Each row is a point on a landscape with many peaks, with its height.
A climber steps from a point to the highest of its 2 nearest points, and stops where none of them is higher. Distance is the straight distance between rows; heights are no part of it.
q_295 h=1.00: 90 106 98 118 72 142 67 123 51 119 117 103 118 68 111 110 68 111 90 105 97 119 82 63 62
q_673 h=1.65: 106 99 163 70 95 91 149 92 146 123 105 121 109 148 78 105 72 101 88 139 138 61 78 98 74
q_533 h=3.79: 90 94 129 102 79 102 135 95 101 57 94 109 97 115 85 118 108 94 82 99 114 79 66 90 104
q_884 h=0.63: 93 103 128 102 114 105 54 125 119 74 69 120 152 88 101 100 70 73 115 107 102 103 79 113 92
q_929 h=2.53: 154 108 116 115 72 96 96 88 107 91 140 53 106 152 120 90 75 103 64 98 116 136 111 130 76
q_428 h=3.59: 127 101 66 143 143 127 107 115 46 67 79 114 88 68 130 122 97 73 92 108 138 97 152 132 106
q_819 h=5.27: 153 101 139 120 80 111 91 99 85 148 111 74 107 141 161 113 69 104 85 110 118 113 123 97 85
q_502 h=5.56: 84 96 85 113 135 107 147 107 84 81 80 98 63 98 125 106 116 113 89 83 105 64 94 79 118
q_468 h=3.95: 110 104 91 128 116 150 162 102 71 74 101 92 84 85 127 110 81 116 75 102 101 102 139 126 87
q_861 h=2.93: 117 125 109 94 118 118 149 94 98 60 96 61 85 149 108 86 72 103 76 127 91 102 112 126 86
q_934 h=5.67: 85 94 82 114 82 102 77 109 125 103 113 105 113 100 66 121 117 114 126 94 81 123 89 80 84
q_415 h=0.91: 86 100 96 142 97 132 118 136 81 68 92 101 111 107 111 111 96 96 88 100 130 113 111 107 92
q_301 h=3.34: 84 94 73 102 122 83 96 142 105 101 79 105 104 89 124 91 119 67 114 110 141 52 121 80 126
q_781 h=4.72: 107 107 74 124 144 140 164 106 66 60 81 91 66 104 114 126 70 87 86 122 125 90 144 114 76
q_744 h=3.19: 96 108 90 81 119 91 129 101 124 84 90 75 102 132 106 63 94 90 100 108 121 93 86 103 101
q_254 h=4.42: 71 107 78 96 92 105 112 131 105 140 106 88 111 113 75 76 97 121 144 104 83 113 101 63 94
q_110 h=4.17: 75 106 91 109 102 119 104 131 110 119 81 87 119 107 102 89 89 114 127 110 98 111 96 94 99
q_442 h=5.22: 78 96 96 109 70 98 92 99 86 92 103 103 105 81 71 106 125 105 110 81 77 120 99 88 110
q_544 h=3.31: 123 112 125 68 87 92 146 55 70 111 77 95 107 120 126 110 99 72 96 136 123 73 106 92 84
q_124 h=0.90: 87 110 87 100 65 121 48 116 58 143 107 103 110 68 108 86 74 113 106 102 94 111 103 49 93
q_226 h=7.15: 116 89 90 114 94 95 29 117 118 103 107 97 121 83 96 83 106 97 111 78 84 142 107 112 103
q_306 h=3.69: 98 98 88 83 125 101 122 85 137 77 99 67 89 148 93 80 94 103 81 81 94 108 86 128 100
q_643 h=4.06: 104 99 131 122 70 111 119 101 116 144 146 94 85 161 82 144 110 143 89 119 104 110 103 96 60
q_64 h=3.03: 105 108 78 96 79 95 136 73 38 69 86 94 93 86 117 100 105 86 79 114 117 101 121 104 103
q_775 h=3.58: 87 105 92 88 66 81 104 107 111 105 145 95 113 136 43 106 96 117 97 120 126 104 73 77 56
q_880 h=3.39: 108 108 88 108 91 124 138 88 57 79 93 85 107 93 116 94 93 99 81 126 101 113 128 120 76
q_835 h=2.06: 100 89 74 126 96 105 57 126 65 122 103 101 109 60 143 76 112 91 102 84 99 121 144 114 116
q_918 h=2.70: 82 118 114 85 95 110 144 119 109 95 107 102 119 142 87 113 73 109 98 145 125 77 81 88 77
q_53 h=3.13: 75 102 99 77 87 84 138 108 99 114 112 107 118 130 62 88 93 109 111 129 133 89 83 80 85
q_609 h=4.66: 83 110 84 72 82 76 102 95 97 154 123 98 99 111 72 73 108 128 127 102 90 113 88 64 86
q_820 h=1.26: 105 101 93 133 81 136 78 131 63 80 98 105 127 83 118 103 79 89 92 113 124 115 110 84 66
q_889 h=2.10: 105 98 149 81 106 111 146 119 133 105 86 120 118 145 100 124 71 85 98 153 146 55 81 87 70
q_383 h=4.18: 93 81 54 144 100 101 91 127 94 96 113 99 97 87 107 113 134 93 105 73 124 118 132 107 118
q_507 h=7.19: 97 100 89 85 131 83 127 110 100 28 75 108 99 95 75 88 81 77 83 97 102 60 67 84 113
q_692 h=6.02: 81 116 127 100 81 114 44 101 95 110 95 123 121 53 102 100 91 103 132 102 52 99 84 98 124
q_933 h=5.21: 65 120 105 82 93 91 78 96 121 149 104 129 92 78 59 105 124 119 159 95 50 98 100 64 120
q_963 h=0.72: 76 110 116 96 84 61 47 109 117 153 120 126 102 59 100 103 126 82 135 119 107 74 110 76 135
q_148 h=2.33: 97 97 76 95 71 70 93 82 62 125 95 96 84 65 130 79 134 104 102 90 108 108 129 91 134
q_323 h=6.31: 91 107 111 110 75 125 30 104 100 123 118 118 112 51 92 109 90 118 113 84 56 136 79 81 96
q_379 h=6.45: 119 106 89 126 136 125 145 92 71 78 71 85 89 118 153 126 90 73 84 130 130 83 139 100 88
q_333 h=6.63: 106 88 100 109 88 126 25 118 103 126 110 99 118 68 105 82 77 105 125 75 78 141 96 88 85
q_378 h=2.52: 98 95 78 89 106 67 103 82 88 119 89 83 81 84 130 78 138 90 98 90 115 75 122 107 147
q_530 h=0.47: 95 99 105 97 99 101 52 114 103 56 77 107 141 79 91 65 74 86 117 103 75 118 88 110 101
q_595 h=4.53: 117 94 89 142 131 114 122 120 84 62 79 109 78 99 148 125 101 74 84 90 141 78 129 109 109
q_894 h=2.62: 113 97 103 116 141 99 128 123 131 65 82 96 96 122 114 110 91 81 74 90 128 63 81 98 96
q_400 h=5.52: 75 123 139 55 105 79 74 87 118 153 104 128 107 67 90 79 83 109 140 128 82 95 84 84 124
q_554 h=4.44: 81 90 67 96 134 87 95 129 158 106 97 102 106 127 65 95 111 103 141 77 94 95 85 83 94
q_538 h=4.56: 85 104 102 103 44 85 92 97 63 105 125 108 118 91 83 107 95 108 94 110 121 105 74 67 90
q_719 h=0.81: 103 100 135 86 102 91 70 103 115 91 71 108 138 106 130 97 81 72 109 122 116 99 86 124 97
q_942 h=3.05: 122 91 60 137 120 122 112 109 50 67 88 117 98 35 119 104 89 91 72 93 95 108 157 132 124
q_790 h=4.19: 108 88 95 85 115 118 119 73 130 59 108 76 98 129 62 84 101 109 83 84 55 134 68 135 90
q_912 h=5.15: 147 108 118 86 95 104 94 54 45 123 74 80 111 115 160 100 93 87 85 123 97 105 118 105 75
q_829 h=3.75: 93 98 110 117 60 111 107 91 87 155 144 99 83 123 93 149 116 133 93 118 118 112 99 74 67
q_499 h=5.12: 115 85 130 97 99 113 88 70 107 62 82 94 100 96 98 95 94 105 66 75 70 120 76 159 111
q_159 h=3.52: 112 114 100 108 138 134 146 91 95 41 81 83 88 124 100 96 52 96 68 110 95 95 103 123 73
q_364 h=4.60: 79 92 115 77 66 83 142 90 97 67 120 115 99 102 41 125 116 101 88 101 119 82 58 84 106
q_242 h=2.34: 135 131 119 105 98 111 118 97 105 79 112 61 98 168 125 84 74 107 68 120 107 117 124 129 76
q_104 h=6.49: 110 93 68 106 135 86 100 92 81 37 80 98 74 61 98 79 92 94 70 83 79 92 119 133 136
q_48 h=5.40: 94 85 73 100 108 94 93 92 113 74 92 105 79 78 75 91 144 99 117 57 49 89 102 102 142
q_789 h=5.87: 108 97 132 70 91 79 101 45 128 129 121 98 89 127 81 117 106 116 97 102 79 122 72 121 79
q_403 h=4.54: 95 100 129 82 93 96 133 69 131 140 145 104 80 161 51 143 117 144 105 122 98 99 90 101 56
q_910 h=4.16: 100 100 78 102 126 132 123 103 96 36 82 90 110 95 85 73 54 104 76 100 74 115 103 138 91
q_327 h=3.32: 101 95 123 99 133 99 143 133 155 105 95 109 75 137 110 122 91 90 81 100 136 53 67 80 91
q_597 h=3.80: 134 84 140 113 68 74 86 87 126 130 130 103 105 134 109 139 103 93 89 95 146 106 110 106 82
q_995 h=5.77: 80 113 144 69 98 102 53 95 98 119 77 127 127 58 94 87 79 94 134 130 63 79 82 90 116
q_238 h=1.04: 119 102 131 88 88 85 84 99 128 89 98 96 126 123 110 94 79 89 89 106 119 111 71 126 82
q_471 h=5.35: 71 124 126 64 103 78 86 82 123 163 112 139 100 71 43 89 95 116 146 104 72 85 85 70 119
q_707 h=4.96: 91 89 76 138 152 116 129 125 97 61 78 103 70 87 118 107 106 98 90 72 108 85 106 95 124
q_754 h=5.25: 106 81 126 67 114 63 99 54 155 114 126 111 87 135 67 144 124 110 93 96 96 96 74 116 76
q_283 h=5.08: 78 105 73 81 92 94 79 92 117 141 109 111 83 87 77 105 138 126 148 79 36 124 119 75 117
q_71 h=2.19: 111 104 76 106 82 86 60 91 51 130 97 82 95 62 140 65 102 109 92 96 101 128 127 97 108
q_903 h=5.59: 108 92 120 93 101 103 56 85 94 84 83 103 103 59 109 83 107 102 94 90 59 120 94 140 123
q_840 h=4.55: 107 73 49 125 124 96 72 118 119 84 110 94 92 84 102 89 138 90 115 67 96 125 137 129 124
q_784 h=3.14: 136 86 121 113 79 89 92 79 127 110 133 75 101 153 101 127 109 101 77 93 112 126 97 126 71
q_847 h=6.41: 109 107 116 75 75 100 79 56 95 138 128 80 89 107 100 101 100 116 88 102 75 133 81 110 86
q_822 h=1.87: 116 92 80 127 117 94 38 130 67 108 101 94 124 80 148 89 83 74 109 106 132 123 127 119 101
q_79 h=2.92: 102 98 64 107 134 74 108 121 92 96 78 90 92 103 130 81 117 73 89 90 135 73 134 101 123
q_753 h=6.28: 82 92 89 103 111 93 146 100 112 88 102 99 58 104 88 121 139 107 93 75 106 67 80 81 126
q_776 h=5.00: 102 92 44 110 125 94 106 108 111 60 98 92 73 87 82 74 128 104 103 61 72 106 126 101 131
q_307 h=1.31: 112 108 156 81 87 96 109 85 127 122 105 97 120 143 97 108 70 106 87 122 117 95 81 114 76
q_634 h=4.48: 144 95 137 122 64 86 72 99 106 147 129 92 104 133 142 143 73 99 86 104 135 114 109 92 86
q_627 h=3.07: 108 97 126 104 117 119 127 98 103 70 73 101 102 119 120 116 94 91 76 100 99 79 76 120 104
q_60 h=0.61: 81 80 117 81 100 64 105 86 127 149 119 129 62 78 83 130 148 100 116 99 110 54 102 87 129
q_968 h=4.20: 124 110 126 73 78 84 120 50 80 122 87 88 108 105 141 92 104 98 92 117 115 93 107 110 94
q_474 h=3.86: 94 107 72 98 75 78 117 94 70 46 99 94 110 94 87 82 98 83 89 104 122 104 104 97 106
q_561 h=1.59: 121 98 96 143 111 132 61 148 74 90 97 110 139 90 135 104 77 85 98 105 131 120 119 122 86
q_440 h=5.98: 101 84 104 82 106 100 68 68 142 87 98 102 93 84 71 114 129 112 112 81 35 128 82 136 103
q_571 h=4.76: 81 103 67 92 113 88 84 126 143 90 84 97 105 107 62 66 104 96 146 83 81 83 98 77 119
q_911 h=3.77: 77 95 74 130 94 95 103 140 106 115 105 110 106 102 117 104 143 89 115 92 140 81 121 81 115
q_305 h=2.25: 111 116 95 81 130 98 148 63 58 81 66 96 97 107 111 101 109 69 101 139 126 65 112 87 77
q_409 h=5.97: 117 103 124 94 80 93 69 74 90 132 102 93 101 83 129 99 107 109 90 88 78 130 94 121 110
q_52 h=5.47: 76 82 83 101 97 92 136 109 113 77 114 115 81 113 45 132 130 107 99 76 105 74 60 55 110
q_494 h=3.38: 108 121 108 98 103 137 142 93 108 96 118 63 86 124 105 82 89 129 71 112 66 126 102 144 87
q_372 h=4.10: 94 98 109 114 40 98 87 101 78 133 131 107 98 110 106 126 101 116 91 107 138 109 88 71 76
q_566 h=5.72: 94 95 101 88 130 87 98 117 128 54 78 112 104 95 72 74 99 83 103 86 84 66 53 89 123
q_234 h=5.68: 94 95 91 96 101 98 65 81 124 83 92 110 84 60 64 96 131 98 132 63 17 113 108 104 125
q_801 h=4.12: 77 90 94 83 134 97 119 104 150 128 86 100 91 122 84 106 118 116 119 86 102 84 69 83 108
q_290 h=3.60: 89 109 93 94 117 148 148 106 101 112 86 74 90 109 108 64 85 132 97 109 59 118 98 122 100
q_399 h=2.79: 124 103 59 120 110 126 80 103 50 90 83 119 118 35 114 85 82 98 89 99 84 119 158 127 106
q_658 h=3.85: 84 103 108 106 130 150 125 123 92 122 73 90 115 115 138 84 77 116 105 120 90 102 104 119 89
q_812 h=3.83: 73 102 110 94 123 105 138 125 135 128 84 100 92 138 107 108 105 110 107 102 122 69 82 92 101
q_547 h=6.36: 139 118 111 114 93 101 100 80 59 133 94 82 99 122 166 95 83 101 84 104 124 117 138 102 87
q_78 h=0.84: 87 119 87 81 62 102 27 96 74 162 115 118 89 56 115 98 83 99 115 87 104 103 102 41 112
q_375 h=2.68: 106 97 73 100 135 93 113 100 106 84 76 89 102 110 132 76 86 89 98 102 128 96 125 127 108
q_703 h=4.67: 92 94 80 116 59 100 120 102 56 56 98 109 105 66 71 89 111 104 98 84 94 109 119 92 118
q_648 h=4.05: 89 113 93 83 48 76 90 98 82 97 141 102 129 107 41 91 84 106 104 108 115 108 73 63 79
q_438 h=0.66: 84 87 111 96 96 66 72 100 118 151 111 114 83 62 108 119 150 92 124 95 103 69 111 102 141
q_514 h=4.88: 97 104 61 77 85 73 83 81 106 142 120 89 97 92 79 77 120 115 131 87 68 135 103 80 92
q_810 h=0.78: 81 115 101 101 59 82 29 111 80 132 121 117 103 50 95 99 115 91 131 94 95 88 114 62 122
q_560 h=4.65: 106 90 100 91 115 117 109 77 103 40 94 90 102 88 73 83 83 100 73 83 63 127 79 140 104
q_524 h=5.09: 81 98 100 70 109 69 83 113 133 100 87 117 105 89 62 74 107 91 129 88 69 71 75 84 133
q_495 h=6.42: 109 80 104 104 107 93 45 91 129 79 106 106 115 95 84 122 126 94 117 73 63 142 83 124 93
q_132 h=5.39: 101 92 93 103 139 91 104 102 77 14 69 115 79 67 92 90 82 77 63 80 81 66 81 110 121
q_126 h=0.51: 100 67 126 73 114 68 140 92 131 140 121 140 47 87 81 130 145 96 82 89 123 43 80 77 114

For each start below, name the point where the climber stops.
q_295 => q_226
q_327 => q_507
q_242 => q_847
q_719 => q_538
q_378 => q_226
q_744 => q_847
q_929 => q_547

Call two points neighbours if one is among the 2 nearest of the other. Go from one point of each pair to the other, from neighbour to neighbour, staying as high as possible. Name the lowest point that can't be avoided.
q_547, q_847 => q_242
q_538, q_104 => q_861
q_847, q_538 => q_829
q_753, q_379 => q_595
q_507, q_104 => q_132
q_226, q_104 => q_776
